Each row is a point on a landscape with many peaks, with its height.
A climber steps from a point to whichever of its 4 nearest points has the largest rise for the distance, and stops where none of them is higher. Distance is the straight distance between rows; heights are no part of it.
k_854 (h 1.52): [125  77  88 131 190 128 131 128 113 158]
k_745 (h 0.45): [ 71  99  62 136 101 137 111 169 113  75]
k_386 (h 7.29): [116 176 162 128  85 155 117 127 119  89]
k_972 (h 5.71): [135 180 155 127 114 151 150 103 125 132]
k_411 (h 7.77): [ 99 146 117 163  43 121 100 130 105  78]
k_193 (h 4.08): [103  71  81 124 184 118 109 134 136 112]
k_650 (h 3.97): [126 199 209 122 106 129 142 101 137 154]
k_76 (h 4.47): [189 102 132  93 219 128 135 118 141 219]
k_18 (h 6.57): [187 137 145 115 195 122 131 122 168 191]
k_814 (h 5.21): [114  97 104 113 130 136 121 147 100 107]
k_808 (h 6.25): [ 90 128 115 160  41 106 103 142 116  78]
k_607 (h 5.70): [138 175 187 130  92 150 144  99  99 118]
k_539 (h 7.52): [131 110 118 113 101 110 138 125 116 118]
k_829 (h 6.94): [122 153 143 132  92 122 117 133 136  82]
k_915 (h 7.76): [178 163 141 118 170 133 140 109 161 182]
k_401 (h 4.93): [171 175 150 134 152 135 137 102 141 178]
k_448 (h 4.18): [138 110 142 138 156 115 141 120 140 150]
k_871 (h 5.65): [ 78 103 108 165  42 115 108 160 107  67]
k_553 (h 3.28): [102  64  36 110 140 113 101 140 112 103]
k_523 (h 3.93): [122 127 127 117 130 114 145 125 140 126]
k_623 (h 3.13): [ 97  48  45 117 123 105  82 147 110 101]
k_399 (h 4.11): [142 157 154 137 138 131 142 104 154 125]
k_588 (h 4.61): [141  95  96 116 191 142 144 132 125 176]
k_80 (h 7.08): [129 106 117 117 109 116 128 132 112 107]
k_38 (h 5.98): [106 135 123 140  77 119 110 149 138  84]
k_579 (h 0.90): [166 185 204 145 138 149 136  97 129 185]
k_138 (h 3.77): [130  89 134 128 165 122 135 134 133 147]
k_72 (h 6.50): [133 173 181 140  89 141 120 117 115  92]
k_264 (h 4.86): [ 74  97  92 151  55 119 110 171  96  80]
k_773 (h 5.26): [149 105 121 110 194 134 134 143 155 188]
k_841 (h 3.27): [ 85  55  45  99 154 118 112 147 129 101]
k_667 (h 4.37): [108 174 123 138  55 144 118 133 114  88]
k_275 (h 7.30): [183 158 145 119 182 131 137 117 167 184]
k_359 (h 5.01): [134 188 204 121  83 130 147  96 105 139]
k_243 (h 3.67): [101  66  60 108 172 111 112 137 138 101]
k_522 (h 3.10): [ 96  60  48 129 130 111  82 153 110  90]
k_133 (h 3.02): [112  86  74 128 128 129  96 150  96 104]
k_658 (h 5.67): [ 86 120 102 133  59 113 124 161 117  92]
k_214 (h 6.73): [122 104 114 109 118 121 141 140 110 116]
k_463 (h 8.22): [132 139 127 118 107 125 151 111 125 114]
k_434 (h 6.67): [167 140 127 117 162 118 143 116 155 179]
k_835 (h 5.35): [ 81 115 104 128  77 121 124 171 114  87]
k_685 (h 4.85): [115  85  94 125 174 136 126 145 128 118]
k_105 (h 3.39): [143 183 204 134 131 144 145 105 144 151]
k_122 (h 5.99): [130 135 136 135 105 118 127 121 116  92]
k_40 (h 3.55): [154 167 166 142 145 143 139 104 144 143]
k_932 (h 2.03): [105  80  78 138 123 134  94 153 103  88]
k_743 (h 4.09): [160 129 145 146 149 117 135  97 148 155]
k_817 (h 7.16): [127 150 132 125 125 120 151 107 140 123]
k_788 (h 6.28): [140 162 152 138 102 135 130 106 112 100]
k_165 (h 2.99): [145 192 215 137 128 138 143 102 150 164]
k_621 (h 6.51): [178 176 150 117 162 153 151 112 150 190]
k_585 (h 4.10): [136  96 112 134 173 126 134 131 124 167]
k_950 (h 3.80): [ 98  87  97 111 141 132 134 148 118 122]
k_355 (h 5.66): [134 186 175 125 121 154 158 106 117 140]
k_137 (h 2.57): [160 176 185 150 141 153 143 103 135 169]
k_206 (h 6.24): [116 117 132 133  92 111 116 142 132  80]
k_827 (h 8.21): [128  89 115 125 171 131 129 136 122 128]
k_577 (h 5.09): [139 100  97 113 202 138 138 139 151 181]
k_272 (h 2.72): [135 127 134 131 144 113 145 124 150 130]
k_538 (h 3.46): [101  86 103 132 113 131 105 168 112  90]
k_221 (h 4.89): [121 104 123 108 144 129 146 142 140 126]
k_596 (h 2.50): [173 179 169 133 141 149 141  97 131 185]
k_821 (h 5.43): [ 66 148 121 166  38 116 106 143 125  49]
k_322 (h 5.69): [180 108 139 108 201 118 128 137 163 199]
k_840 (h 5.49): [150 110 132 134 159 118 141 109 133 172]
k_339 (h 4.07): [125 179 196 128  82 137 116 106 106 107]
k_941 (h 6.01): [152 114 124 118 159 108 144 125 143 181]
k_556 (h 7.95): [117 180 143 129  77 141 115 133 124  82]

Where does a climber stop that starts at each point below?
k_607 => k_556
k_871 => k_411
k_38 => k_556
k_577 => k_915
k_538 => k_463
k_932 => k_463
k_214 => k_463
k_133 => k_463
k_623 => k_827
k_745 => k_411
